Points, in no order, along strands that fork and pass close to each other.
In the rows, zero is written as 100.
Points whose rows are less than 62.3 apart are linked; no others are. Some points are linked to none.
q_104: 110; 119; 95; 103; 88; 89; 114; 82; 99; 99; 99; 93; 129; 93; 122; 115; 121; 85; 67; 109; 93; 108; 120; 99; 80; 106; 84; 119; 100; 107; 106; 105; 86; 79; 112; 68; 84; 102; 83; 114; 89; 111; 115; 85; 106; 84; 109; 101; 118; 119; 111; 93; 113; 88; 81; 88; 100; 100; 112; 97; 95; 105; 84; 115; 138; 87; 101; 118; 100; 101; 89; 74
q_385: 101; 78; 106; 99; 109; 93; 94; 62; 107; 106; 89; 124; 96; 98; 105; 111; 92; 106; 101; 95; 115; 88; 87; 106; 111; 97; 100; 119; 91; 95; 124; 114; 121; 97; 104; 113; 96; 134; 77; 76; 108; 104; 102; 115; 104; 109; 124; 86; 89; 87; 82; 106; 104; 85; 105; 101; 101; 116; 116; 92; 93; 88; 97; 93; 106; 113; 120; 86; 110; 107; 92; 105
q_388: 81; 80; 108; 99; 113; 119; 73; 111; 119; 102; 102; 95; 67; 103; 86; 92; 67; 126; 134; 84; 117; 88; 83; 71; 116; 96; 143; 74; 112; 101; 98; 101; 117; 114; 79; 143; 111; 91; 113; 78; 110; 100; 81; 122; 89; 133; 101; 105; 88; 87; 89; 110; 80; 112; 127; 112; 126; 102; 91; 104; 116; 109; 121; 76; 49; 123; 89; 84; 110; 100; 95; 118
q_146: 95; 100; 104; 88; 97; 83; 113; 96; 120; 117; 90; 150; 92; 98; 99; 101; 132; 83; 132; 79; 101; 101; 80; 120; 115; 82; 78; 119; 87; 98; 123; 93; 94; 103; 96; 84; 99; 161; 79; 75; 125; 115; 115; 95; 92; 54; 100; 72; 84; 79; 86; 111; 111; 106; 101; 94; 85; 128; 121; 78; 74; 92; 87; 103; 119; 96; 112; 97; 117; 116; 96; 120
q_807: 105; 111; 111; 99; 100; 72; 128; 67; 102; 110; 96; 131; 129; 96; 118; 119; 125; 76; 78; 96; 100; 87; 87; 132; 101; 89; 68; 136; 83; 103; 112; 112; 87; 90; 112; 68; 80; 147; 73; 91; 99; 102; 97; 97; 92; 56; 115; 90; 88; 105; 98; 95; 114; 85; 84; 81; 83; 120; 122; 86; 73; 100; 86; 114; 159; 103; 114; 102; 100; 110; 87; 93
q_167: 87; 102; 103; 107; 97; 129; 85; 135; 91; 95; 111; 79; 79; 118; 87; 94; 73; 122; 115; 99; 97; 106; 96; 93; 95; 109; 111; 72; 116; 94; 62; 89; 98; 114; 91; 119; 120; 72; 144; 113; 91; 92; 98; 104; 101; 132; 77; 116; 111; 90; 125; 104; 97; 107; 120; 116; 104; 89; 72; 118; 118; 104; 127; 96; 51; 106; 77; 110; 86; 95; 103; 120
q_230: 108; 109; 94; 104; 87; 120; 91; 128; 75; 89; 111; 74; 99; 109; 92; 104; 89; 107; 94; 105; 94; 110; 106; 95; 85; 114; 111; 82; 105; 94; 73; 88; 93; 111; 107; 93; 118; 72; 122; 127; 89; 97; 103; 89; 102; 116; 85; 122; 117; 110; 115; 102; 105; 112; 106; 108; 105; 75; 86; 117; 110; 101; 114; 106; 80; 93; 76; 110; 88; 94; 105; 100
q_34: 127; 108; 101; 118; 106; 97; 97; 98; 81; 91; 108; 77; 114; 96; 104; 124; 92; 98; 76; 104; 98; 102; 109; 93; 90; 120; 116; 93; 88; 98; 93; 102; 102; 92; 114; 94; 100; 88; 113; 115; 83; 93; 93; 83; 98; 126; 103; 131; 109; 117; 116; 106; 98; 97; 101; 102; 107; 79; 98; 124; 108; 107; 108; 102; 96; 98; 98; 103; 93; 90; 101; 88
q_879: 114; 78; 98; 101; 123; 94; 96; 63; 105; 112; 73; 104; 106; 89; 111; 108; 76; 106; 89; 104; 117; 89; 93; 75; 103; 118; 144; 103; 84; 94; 119; 113; 133; 83; 99; 133; 78; 118; 88; 71; 99; 87; 73; 102; 96; 130; 127; 102; 83; 84; 92; 107; 85; 83; 122; 108; 118; 120; 94; 115; 105; 96; 116; 72; 99; 134; 117; 71; 100; 90; 94; 95
q_513: 110; 100; 110; 101; 106; 78; 115; 57; 99; 115; 95; 125; 133; 95; 123; 122; 113; 87; 72; 94; 105; 88; 92; 123; 100; 93; 76; 132; 84; 104; 114; 105; 89; 92; 111; 74; 84; 138; 67; 90; 95; 100; 93; 99; 97; 73; 122; 95; 90; 101; 99; 95; 106; 77; 86; 87; 86; 115; 125; 94; 78; 100; 85; 106; 154; 105; 118; 96; 98; 107; 84; 92
q_592: 95; 77; 109; 102; 119; 106; 83; 88; 117; 109; 88; 106; 79; 96; 95; 106; 72; 116; 117; 91; 117; 90; 80; 69; 111; 98; 145; 91; 97; 105; 117; 107; 127; 99; 84; 147; 92; 103; 95; 67; 112; 98; 81; 117; 97; 130; 112; 100; 81; 86; 88; 106; 83; 105; 126; 107; 124; 113; 98; 101; 109; 100; 113; 75; 71; 124; 101; 77; 108; 103; 95; 108
q_366: 115; 82; 100; 104; 119; 92; 97; 63; 99; 109; 94; 106; 110; 102; 109; 115; 90; 99; 89; 101; 112; 89; 97; 95; 106; 113; 108; 105; 91; 97; 116; 111; 118; 83; 103; 119; 82; 117; 87; 90; 95; 92; 95; 101; 97; 120; 130; 96; 94; 93; 99; 108; 101; 75; 96; 108; 107; 109; 99; 109; 99; 90; 100; 91; 110; 115; 117; 91; 103; 96; 101; 97
q_768: 81; 116; 110; 91; 88; 86; 113; 123; 105; 95; 106; 111; 107; 102; 99; 85; 138; 66; 115; 111; 80; 122; 109; 127; 112; 73; 60; 112; 102; 99; 100; 92; 84; 104; 112; 68; 109; 92; 96; 116; 117; 110; 119; 99; 106; 53; 82; 76; 103; 114; 93; 94; 115; 113; 85; 91; 83; 100; 108; 74; 90; 93; 77; 117; 124; 63; 96; 110; 101; 102; 114; 95
q_714: 107; 123; 86; 105; 83; 94; 115; 108; 97; 82; 112; 86; 117; 92; 117; 93; 124; 85; 79; 115; 84; 108; 127; 103; 82; 104; 72; 103; 109; 110; 98; 106; 76; 89; 114; 62; 90; 82; 93; 126; 97; 117; 118; 80; 107; 75; 101; 96; 123; 124; 108; 89; 115; 104; 67; 91; 99; 89; 104; 98; 95; 98; 84; 123; 122; 71; 89; 131; 100; 97; 103; 81
q_372: 69; 80; 108; 92; 105; 129; 63; 129; 122; 109; 106; 97; 52; 111; 66; 76; 65; 142; 150; 76; 118; 89; 84; 78; 113; 96; 135; 60; 120; 98; 89; 91; 112; 125; 65; 151; 120; 85; 129; 82; 107; 91; 85; 131; 84; 134; 79; 108; 92; 82; 90; 115; 71; 121; 129; 116; 116; 93; 80; 107; 122; 122; 124; 80; 28; 126; 91; 88; 112; 100; 95; 125
q_377: 101; 69; 98; 100; 110; 88; 100; 48; 103; 116; 72; 116; 109; 98; 118; 115; 78; 105; 89; 97; 117; 83; 85; 96; 109; 102; 118; 121; 80; 95; 131; 117; 140; 82; 95; 123; 76; 142; 67; 60; 102; 97; 79; 112; 96; 116; 127; 95; 75; 83; 70; 111; 102; 76; 122; 105; 117; 131; 109; 105; 101; 91; 110; 76; 114; 141; 125; 81; 101; 99; 84; 98
q_36: 82; 128; 96; 89; 80; 93; 114; 140; 97; 88; 116; 95; 98; 105; 95; 71; 147; 69; 127; 100; 75; 128; 116; 134; 112; 68; 46; 113; 120; 103; 94; 81; 72; 100; 107; 67; 124; 78; 112; 135; 120; 118; 126; 91; 109; 41; 69; 85; 118; 119; 92; 83; 112; 116; 71; 95; 67; 89; 100; 64; 95; 95; 70; 120; 119; 51; 97; 102; 107; 98; 130; 100
q_331: 122; 81; 98; 102; 127; 90; 97; 63; 98; 110; 85; 99; 117; 96; 117; 111; 81; 98; 81; 108; 113; 87; 100; 85; 102; 124; 125; 100; 82; 92; 116; 114; 123; 81; 107; 120; 77; 116; 87; 85; 91; 88; 81; 94; 92; 128; 129; 103; 87; 92; 101; 106; 89; 79; 103; 109; 109; 111; 94; 117; 103; 96; 108; 81; 108; 126; 118; 82; 99; 89; 103; 91
q_505: 97; 118; 111; 96; 91; 70; 133; 84; 105; 105; 95; 128; 123; 102; 112; 115; 142; 68; 86; 105; 94; 96; 89; 133; 101; 82; 62; 133; 87; 101; 109; 111; 86; 93; 111; 64; 85; 141; 78; 101; 104; 103; 108; 94; 96; 50; 102; 82; 88; 109; 98; 95; 122; 95; 81; 75; 82; 118; 117; 76; 77; 94; 82; 119; 156; 94; 110; 112; 99; 109; 94; 89
q_188: 99; 109; 96; 107; 87; 132; 89; 137; 81; 91; 109; 72; 86; 117; 84; 97; 71; 123; 101; 108; 91; 114; 105; 96; 88; 116; 111; 74; 105; 89; 59; 95; 97; 112; 97; 109; 121; 63; 142; 128; 87; 91; 105; 99; 105; 134; 70; 120; 116; 97; 122; 102; 102; 112; 116; 115; 98; 79; 71; 122; 121; 108; 123; 103; 55; 104; 80; 116; 84; 95; 107; 110
q_710: 82; 129; 87; 92; 78; 97; 111; 147; 92; 82; 123; 88; 93; 99; 94; 65; 138; 72; 121; 100; 75; 126; 121; 131; 107; 77; 48; 109; 126; 101; 87; 89; 71; 102; 109; 65; 125; 72; 122; 139; 114; 116; 125; 88; 112; 49; 73; 88; 122; 122; 100; 78; 110; 110; 67; 94; 71; 83; 94; 69; 97; 97; 70; 121; 112; 50; 93; 105; 104; 101; 131; 100
q_757: 105; 124; 93; 104; 86; 86; 119; 90; 102; 92; 102; 92; 126; 93; 124; 107; 129; 83; 66; 120; 87; 110; 123; 109; 81; 102; 72; 120; 102; 108; 106; 108; 78; 83; 116; 56; 84; 99; 82; 121; 98; 118; 116; 83; 109; 71; 107; 94; 116; 119; 112; 84; 117; 99; 71; 84; 96; 97; 111; 92; 99; 101; 78; 121; 137; 73; 100; 125; 101; 96; 98; 76
q_326: 109; 97; 111; 93; 105; 83; 115; 67; 110; 113; 93; 141; 114; 94; 109; 112; 116; 86; 95; 87; 105; 88; 79; 123; 109; 92; 83; 130; 81; 97; 120; 108; 94; 101; 111; 84; 95; 154; 71; 77; 111; 104; 102; 103; 92; 67; 115; 83; 86; 91; 86; 102; 104; 90; 95; 93; 84; 121; 125; 87; 69; 94; 90; 108; 140; 107; 120; 90; 109; 109; 90; 105
q_33: 88; 78; 111; 100; 118; 110; 77; 98; 120; 106; 96; 105; 71; 99; 91; 100; 71; 120; 125; 86; 116; 90; 83; 69; 113; 94; 141; 83; 103; 104; 110; 103; 123; 105; 82; 145; 100; 97; 100; 71; 116; 101; 83; 120; 93; 128; 108; 101; 83; 88; 88; 108; 83; 111; 124; 109; 125; 107; 96; 100; 110; 104; 113; 75; 59; 121; 95; 79; 111; 103; 96; 113
q_651: 108; 77; 100; 99; 121; 99; 94; 74; 109; 106; 78; 101; 95; 86; 105; 107; 71; 112; 98; 99; 119; 88; 88; 66; 106; 112; 155; 97; 89; 97; 116; 110; 134; 90; 94; 140; 88; 112; 95; 68; 101; 86; 71; 106; 96; 138; 121; 105; 83; 81; 93; 107; 79; 89; 129; 106; 124; 118; 99; 112; 109; 97; 120; 70; 88; 135; 114; 67; 101; 92; 92; 97
q_989: 100; 96; 112; 97; 107; 93; 100; 75; 106; 108; 95; 127; 106; 92; 104; 108; 112; 94; 97; 88; 98; 99; 93; 113; 106; 94; 87; 120; 95; 100; 107; 102; 101; 106; 110; 90; 101; 125; 83; 88; 107; 102; 108; 108; 108; 86; 111; 87; 99; 97; 98; 104; 106; 82; 97; 93; 94; 114; 120; 91; 79; 90; 85; 105; 124; 93; 113; 97; 103; 114; 92; 102
q_83: 115; 114; 87; 100; 85; 121; 97; 131; 79; 89; 113; 74; 101; 105; 92; 96; 98; 106; 90; 111; 91; 109; 112; 97; 80; 114; 105; 80; 108; 99; 76; 84; 82; 111; 108; 84; 116; 65; 116; 130; 88; 97; 107; 83; 102; 102; 83; 116; 121; 115; 112; 96; 103; 118; 97; 104; 100; 70; 89; 113; 104; 100; 107; 112; 89; 86; 75; 114; 90; 92; 108; 97
q_553: 114; 76; 97; 97; 113; 84; 104; 43; 94; 112; 83; 116; 129; 102; 126; 125; 94; 96; 70; 100; 116; 83; 92; 109; 109; 101; 94; 124; 82; 95; 127; 109; 114; 92; 107; 91; 86; 145; 57; 82; 94; 100; 87; 103; 92; 103; 136; 95; 85; 91; 82; 99; 100; 69; 95; 99; 101; 118; 123; 99; 93; 91; 93; 92; 139; 121; 124; 87; 97; 97; 90; 94
q_47: 94; 67; 106; 100; 118; 89; 97; 65; 113; 122; 77; 121; 86; 91; 101; 110; 74; 118; 106; 84; 117; 85; 80; 79; 106; 95; 139; 107; 81; 107; 133; 106; 146; 98; 79; 158; 80; 125; 81; 50; 108; 87; 69; 116; 100; 130; 114; 97; 65; 75; 81; 113; 86; 87; 137; 101; 122; 124; 103; 100; 100; 101; 114; 65; 90; 147; 121; 70; 107; 107; 76; 108
q_479: 66; 96; 105; 97; 100; 137; 72; 140; 111; 101; 108; 96; 50; 117; 64; 73; 72; 141; 146; 79; 105; 93; 93; 89; 102; 100; 111; 66; 133; 97; 74; 80; 104; 128; 72; 138; 120; 74; 153; 93; 103; 96; 100; 126; 89; 129; 67; 112; 104; 80; 114; 105; 79; 117; 123; 114; 107; 91; 69; 109; 123; 116; 122; 92; 25; 105; 82; 105; 96; 96; 112; 132
q_534: 101; 112; 88; 100; 81; 135; 90; 142; 79; 88; 111; 69; 87; 117; 82; 92; 77; 125; 99; 115; 88; 113; 110; 95; 84; 117; 106; 73; 109; 86; 60; 91; 92; 115; 98; 102; 126; 58; 139; 137; 86; 91; 116; 97; 106; 128; 64; 119; 122; 99; 119; 97; 103; 117; 111; 114; 92; 73; 74; 118; 121; 104; 118; 110; 59; 96; 76; 121; 85; 94; 110; 107
q_660: 100; 102; 109; 101; 101; 90; 102; 77; 99; 107; 100; 114; 115; 94; 106; 111; 116; 89; 89; 93; 98; 104; 103; 107; 95; 97; 86; 116; 97; 105; 100; 101; 97; 96; 107; 84; 95; 110; 85; 98; 95; 101; 108; 103; 110; 87; 112; 95; 107; 107; 108; 103; 110; 80; 91; 90; 99; 110; 117; 96; 87; 94; 83; 108; 130; 91; 109; 104; 98; 114; 88; 90
q_11: 80; 66; 116; 90; 124; 97; 78; 90; 116; 120; 92; 121; 67; 96; 80; 105; 70; 124; 130; 74; 115; 95; 79; 68; 112; 88; 148; 83; 87; 103; 122; 96; 144; 117; 71; 164; 96; 110; 85; 53; 116; 94; 72; 124; 98; 137; 103; 96; 64; 79; 85; 113; 72; 103; 135; 99; 127; 114; 100; 97; 106; 108; 109; 65; 63; 137; 110; 71; 112; 119; 78; 121
q_514: 81; 122; 102; 91; 84; 87; 116; 131; 102; 91; 109; 102; 104; 105; 97; 78; 145; 66; 121; 107; 78; 124; 113; 131; 114; 68; 52; 114; 109; 101; 100; 86; 76; 102; 109; 67; 116; 85; 100; 127; 119; 115; 121; 94; 107; 46; 76; 78; 109; 116; 89; 90; 116; 117; 77; 93; 73; 94; 105; 67; 92; 94; 73; 120; 123; 56; 98; 105; 104; 98; 123; 97
q_860: 124; 113; 96; 109; 96; 102; 101; 105; 81; 95; 108; 81; 114; 100; 96; 114; 105; 93; 85; 102; 96; 106; 111; 93; 85; 116; 109; 93; 97; 106; 93; 94; 93; 95; 110; 93; 99; 81; 105; 118; 86; 99; 103; 85; 100; 107; 102; 118; 113; 117; 113; 107; 108; 101; 95; 100; 106; 80; 97; 117; 101; 103; 106; 108; 100; 89; 88; 104; 95; 97; 99; 88
q_619: 98; 120; 83; 96; 79; 119; 94; 154; 90; 90; 121; 80; 84; 100; 80; 64; 103; 101; 111; 114; 90; 111; 111; 109; 84; 102; 80; 80; 123; 99; 74; 79; 67; 106; 93; 75; 115; 54; 129; 128; 95; 97; 118; 88; 111; 77; 74; 107; 125; 110; 116; 85; 101; 130; 81; 112; 80; 71; 84; 99; 102; 101; 93; 118; 88; 63; 72; 117; 96; 102; 122; 109
q_54: 86; 119; 105; 93; 89; 76; 128; 112; 106; 98; 96; 118; 112; 112; 100; 99; 161; 60; 113; 105; 83; 109; 98; 131; 114; 63; 49; 123; 95; 101; 110; 95; 79; 99; 100; 62; 101; 121; 80; 114; 116; 106; 126; 92; 101; 44; 86; 73; 93; 111; 87; 99; 124; 114; 76; 81; 72; 112; 117; 64; 81; 90; 80; 122; 138; 73; 105; 119; 102; 105; 110; 98
q_975: 62; 90; 108; 91; 99; 133; 63; 138; 117; 105; 108; 102; 42; 109; 60; 68; 71; 140; 154; 71; 112; 90; 90; 86; 105; 94; 118; 67; 128; 94; 82; 81; 109; 129; 68; 142; 118; 85; 145; 86; 111; 100; 95; 132; 86; 126; 69; 111; 102; 83; 104; 109; 74; 124; 122; 116; 111; 90; 77; 103; 121; 120; 119; 86; 22; 112; 88; 95; 110; 99; 107; 130
q_812: 103; 84; 110; 96; 107; 91; 98; 67; 110; 108; 91; 131; 99; 94; 105; 110; 101; 101; 102; 90; 110; 92; 86; 112; 112; 94; 94; 123; 90; 94; 120; 109; 110; 105; 110; 100; 103; 140; 77; 79; 111; 106; 107; 111; 103; 96; 117; 85; 90; 86; 83; 104; 103; 87; 104; 97; 92; 116; 123; 89; 83; 89; 92; 99; 114; 105; 121; 85; 111; 109; 91; 107
q_50: 116; 89; 103; 100; 110; 79; 111; 48; 94; 115; 93; 119; 138; 98; 127; 125; 106; 91; 67; 95; 110; 86; 93; 117; 105; 96; 82; 129; 83; 102; 122; 103; 95; 91; 109; 78; 84; 139; 59; 88; 91; 100; 89; 98; 94; 86; 131; 97; 89; 96; 94; 95; 103; 72; 88; 91; 91; 115; 128; 97; 82; 98; 88; 100; 152; 112; 120; 89; 98; 101; 84; 92
q_516: 103; 114; 83; 95; 79; 133; 91; 146; 81; 85; 115; 67; 87; 113; 84; 86; 85; 120; 100; 116; 88; 112; 110; 96; 81; 114; 100; 73; 115; 88; 64; 84; 84; 117; 100; 91; 129; 57; 134; 139; 86; 92; 121; 92; 106; 118; 65; 116; 126; 102; 115; 92; 99; 120; 101; 113; 89; 71; 81; 113; 113; 101; 111; 115; 70; 88; 74; 121; 87; 92; 113; 106
q_853: 108; 71; 97; 97; 110; 87; 101; 43; 97; 111; 79; 118; 119; 102; 121; 120; 87; 99; 81; 102; 119; 83; 86; 106; 110; 101; 103; 124; 81; 92; 130; 115; 127; 89; 104; 102; 84; 147; 59; 72; 101; 102; 87; 108; 94; 107; 134; 94; 82; 87; 73; 104; 102; 73; 106; 103; 108; 123; 117; 101; 99; 88; 99; 85; 127; 130; 125; 84; 99; 95; 90; 97
q_49: 100; 114; 83; 93; 81; 128; 89; 150; 87; 89; 116; 74; 84; 107; 81; 77; 94; 112; 107; 116; 91; 112; 107; 100; 81; 108; 94; 75; 120; 94; 69; 75; 74; 114; 96; 82; 125; 56; 128; 131; 89; 94; 121; 92; 109; 99; 70; 114; 127; 103; 116; 88; 98; 127; 94; 113; 86; 73; 85; 104; 107; 99; 104; 115; 79; 74; 70; 117; 91; 96; 116; 109
q_727: 92; 121; 101; 100; 87; 80; 120; 110; 103; 89; 102; 103; 119; 96; 106; 94; 138; 73; 85; 119; 83; 116; 117; 121; 98; 86; 59; 121; 99; 104; 101; 104; 74; 100; 116; 60; 96; 96; 90; 124; 108; 117; 117; 93; 110; 58; 99; 81; 105; 116; 101; 84; 120; 108; 74; 83; 84; 98; 114; 82; 95; 95; 74; 121; 134; 64; 100; 118; 101; 101; 108; 80
q_183: 108; 77; 100; 102; 113; 94; 96; 59; 104; 108; 88; 115; 102; 101; 108; 112; 88; 105; 95; 100; 115; 88; 92; 98; 109; 106; 107; 113; 91; 96; 121; 115; 123; 87; 100; 117; 87; 126; 80; 80; 101; 98; 98; 110; 100; 115; 130; 90; 90; 88; 87; 107; 102; 79; 102; 106; 105; 115; 106; 101; 99; 88; 99; 89; 108; 119; 120; 87; 105; 101; 98; 100
q_624: 100; 68; 101; 102; 113; 89; 99; 55; 109; 122; 74; 118; 98; 94; 111; 113; 77; 111; 97; 92; 116; 85; 82; 86; 106; 100; 129; 115; 81; 104; 132; 112; 143; 86; 87; 142; 76; 132; 76; 53; 104; 91; 74; 112; 99; 123; 121; 96; 70; 80; 74; 113; 95; 82; 131; 104; 119; 129; 104; 104; 102; 97; 114; 70; 101; 146; 124; 75; 104; 102; 81; 102
q_931: 75; 95; 104; 105; 105; 134; 78; 137; 109; 99; 107; 89; 64; 118; 76; 83; 68; 139; 135; 86; 104; 94; 93; 88; 104; 107; 117; 66; 129; 99; 68; 87; 99; 122; 77; 139; 121; 73; 150; 98; 98; 92; 94; 118; 91; 132; 75; 113; 105; 79; 118; 104; 81; 110; 125; 117; 106; 93; 69; 115; 120; 113; 126; 91; 33; 112; 81; 103; 93; 94; 107; 129
q_84: 87; 97; 104; 110; 101; 134; 84; 137; 98; 101; 107; 82; 78; 116; 85; 92; 63; 134; 117; 96; 97; 105; 99; 91; 101; 113; 119; 68; 114; 98; 59; 94; 96; 116; 86; 132; 120; 65; 150; 108; 90; 87; 91; 110; 99; 139; 73; 117; 107; 80; 126; 104; 86; 107; 125; 117; 101; 91; 64; 125; 120; 111; 131; 93; 37; 115; 83; 108; 87; 95; 104; 123
q_218: 108; 110; 101; 103; 92; 89; 108; 81; 96; 105; 101; 98; 124; 93; 114; 114; 118; 87; 76; 100; 96; 107; 115; 101; 85; 104; 87; 116; 98; 108; 103; 100; 92; 83; 108; 78; 89; 102; 84; 108; 88; 104; 112; 93; 108; 90; 110; 101; 113; 115; 111; 99; 112; 84; 84; 90; 101; 103; 113; 100; 92; 102; 85; 111; 134; 89; 103; 110; 99; 107; 86; 78
q_362: 129; 90; 104; 111; 130; 87; 96; 72; 93; 103; 97; 87; 118; 93; 119; 117; 83; 95; 73; 108; 108; 92; 103; 89; 99; 125; 119; 92; 77; 94; 107; 110; 114; 82; 112; 110; 83; 107; 99; 96; 83; 85; 83; 86; 97; 135; 119; 119; 95; 104; 112; 106; 87; 82; 98; 107; 107; 98; 95; 123; 103; 103; 106; 85; 105; 115; 113; 89; 96; 89; 101; 90
q_442: 94; 112; 101; 99; 86; 96; 103; 105; 97; 95; 105; 99; 111; 92; 99; 92; 120; 82; 94; 108; 89; 114; 116; 105; 93; 96; 79; 103; 103; 108; 93; 100; 87; 95; 108; 73; 95; 86; 93; 112; 98; 111; 116; 99; 112; 75; 100; 90; 113; 120; 104; 98; 115; 100; 82; 91; 102; 98; 108; 94; 93; 96; 83; 113; 121; 77; 91; 117; 97; 112; 96; 86
q_202: 86; 125; 85; 99; 77; 98; 107; 143; 88; 77; 126; 83; 94; 95; 95; 62; 124; 80; 109; 107; 81; 118; 125; 123; 99; 89; 55; 98; 124; 101; 82; 96; 72; 98; 105; 64; 111; 68; 120; 134; 105; 113; 121; 86; 113; 59; 84; 91; 122; 124; 106; 82; 112; 112; 66; 99; 80; 79; 91; 82; 96; 99; 76; 121; 109; 59; 88; 118; 102; 103; 120; 99
q_396: 119; 119; 85; 102; 85; 118; 104; 131; 84; 88; 116; 76; 105; 102; 98; 90; 105; 103; 90; 113; 88; 106; 118; 99; 78; 113; 94; 82; 111; 105; 82; 87; 73; 105; 109; 77; 109; 61; 112; 130; 87; 99; 112; 79; 101; 90; 84; 111; 122; 118; 110; 91; 103; 121; 86; 103; 96; 70; 89; 112; 97; 103; 101; 119; 96; 79; 74; 120; 93; 91; 112; 94
q_302: 108; 85; 100; 106; 117; 115; 86; 99; 107; 88; 94; 85; 89; 89; 96; 102; 63; 124; 109; 96; 110; 89; 91; 70; 112; 116; 151; 71; 100; 100; 86; 116; 114; 103; 93; 131; 107; 92; 115; 86; 91; 91; 72; 109; 92; 153; 111; 112; 89; 78; 102; 104; 76; 98; 119; 108; 122; 109; 89; 124; 116; 104; 132; 77; 62; 132; 103; 86; 99; 94; 100; 108
q_647: 101; 77; 103; 99; 120; 103; 91; 82; 114; 103; 83; 101; 86; 90; 98; 106; 70; 117; 109; 93; 119; 89; 83; 61; 108; 106; 159; 93; 95; 100; 114; 108; 134; 97; 87; 147; 94; 107; 98; 68; 104; 89; 71; 112; 95; 141; 116; 106; 81; 82; 91; 108; 78; 93; 133; 105; 127; 118; 100; 109; 111; 100; 121; 69; 78; 133; 108; 70; 102; 97; 90; 101
q_554: 89; 121; 106; 97; 89; 77; 126; 113; 106; 96; 98; 112; 118; 104; 101; 97; 147; 66; 98; 116; 82; 115; 106; 127; 107; 78; 57; 123; 97; 102; 103; 101; 77; 102; 113; 63; 98; 106; 87; 119; 112; 111; 120; 97; 104; 51; 91; 76; 97; 114; 95; 91; 122; 110; 79; 82; 79; 105; 114; 74; 88; 93; 77; 122; 137; 67; 102; 113; 102; 102; 109; 85
q_299: 134; 124; 90; 111; 93; 105; 108; 105; 81; 87; 107; 74; 121; 94; 103; 114; 109; 98; 73; 106; 89; 101; 120; 94; 79; 120; 107; 94; 98; 107; 93; 101; 88; 94; 118; 82; 97; 78; 105; 122; 82; 101; 105; 78; 97; 103; 95; 119; 118; 122; 111; 100; 104; 103; 90; 93; 102; 75; 97; 118; 101; 109; 104; 117; 103; 86; 86; 113; 92; 90; 104; 82
q_467: 90; 66; 109; 96; 123; 92; 89; 78; 115; 119; 84; 119; 75; 91; 91; 110; 71; 120; 115; 79; 117; 89; 78; 66; 109; 94; 152; 94; 87; 105; 129; 99; 148; 109; 73; 164; 89; 115; 87; 52; 111; 87; 67; 119; 99; 141; 109; 101; 66; 76; 86; 114; 75; 91; 138; 101; 129; 117; 103; 100; 106; 104; 114; 64; 77; 142; 115; 69; 107; 111; 77; 112
q_548: 96; 125; 89; 105; 84; 85; 120; 113; 97; 80; 112; 88; 116; 92; 118; 87; 136; 78; 77; 119; 80; 114; 128; 116; 93; 94; 57; 115; 109; 109; 99; 104; 67; 96; 118; 56; 96; 86; 95; 133; 107; 122; 118; 81; 114; 63; 102; 89; 116; 121; 108; 80; 119; 106; 63; 84; 87; 90; 109; 87; 95; 94; 75; 123; 127; 57; 98; 126; 102; 96; 109; 83
q_978: 131; 103; 104; 119; 118; 87; 98; 84; 86; 93; 104; 76; 118; 93; 113; 124; 88; 96; 68; 109; 103; 97; 108; 93; 93; 125; 116; 94; 78; 98; 101; 108; 108; 84; 115; 98; 91; 96; 110; 107; 78; 88; 88; 82; 99; 132; 110; 133; 103; 116; 114; 106; 94; 88; 100; 103; 106; 84; 99; 124; 110; 111; 106; 97; 104; 104; 108; 98; 93; 87; 99; 84
q_100: 96; 122; 83; 99; 77; 106; 104; 146; 89; 82; 127; 81; 92; 97; 89; 63; 113; 89; 106; 112; 86; 111; 121; 115; 90; 98; 66; 87; 123; 103; 80; 91; 69; 98; 99; 69; 105; 60; 123; 129; 97; 105; 119; 84; 110; 65; 83; 98; 122; 122; 111; 85; 108; 120; 69; 105; 81; 74; 85; 95; 97; 101; 84; 121; 101; 64; 81; 122; 99; 103; 118; 102
q_111: 92; 120; 105; 93; 88; 71; 135; 98; 107; 98; 95; 121; 119; 107; 107; 110; 159; 60; 95; 107; 91; 100; 91; 132; 106; 73; 55; 130; 90; 100; 112; 107; 82; 95; 106; 60; 91; 138; 76; 109; 109; 105; 119; 92; 97; 46; 96; 77; 90; 111; 92; 96; 125; 102; 76; 74; 77; 118; 119; 64; 78; 90; 82; 123; 153; 86; 108; 118; 102; 108; 99; 90
q_871: 126; 125; 85; 107; 88; 108; 111; 116; 86; 86; 111; 77; 116; 96; 104; 99; 112; 95; 81; 110; 85; 102; 123; 96; 78; 116; 94; 90; 106; 111; 91; 98; 78; 95; 115; 75; 96; 70; 103; 125; 84; 104; 112; 77; 97; 91; 93; 110; 121; 123; 109; 95; 107; 111; 81; 95; 100; 75; 94; 114; 96; 106; 100; 121; 106; 80; 80; 121; 94; 91; 106; 85
q_227: 90; 80; 104; 97; 109; 123; 79; 116; 118; 100; 100; 89; 71; 105; 79; 91; 59; 135; 132; 86; 117; 87; 83; 68; 117; 102; 152; 65; 113; 102; 91; 107; 115; 118; 76; 148; 117; 84; 120; 81; 99; 91; 74; 123; 84; 146; 98; 107; 83; 78; 89; 114; 75; 107; 132; 109; 123; 100; 85; 118; 123; 114; 131; 75; 45; 135; 93; 83; 104; 97; 93; 113

A fork is a point with three links, a tip a point with one. Leave the first point through the second and follow the links. Name the first fork or tip that comes.
q_167, q_84: q_372
q_860, q_34: q_331
q_34, q_860: q_230
q_377, q_624: q_11
q_505, q_111: q_554
q_331, q_879: q_227

Name the points in between on the shortest way along the links from the first point to the second, in order.
q_227, q_331: q_388 > q_33 > q_592 > q_647 > q_651 > q_879
q_11, q_50: q_467 > q_47 > q_624 > q_377 > q_853 > q_553
q_553, q_111: q_50 > q_513 > q_807 > q_505
q_36, q_100: q_710 > q_202
q_651, q_299: q_879 > q_331 > q_362 > q_978 > q_34 > q_860
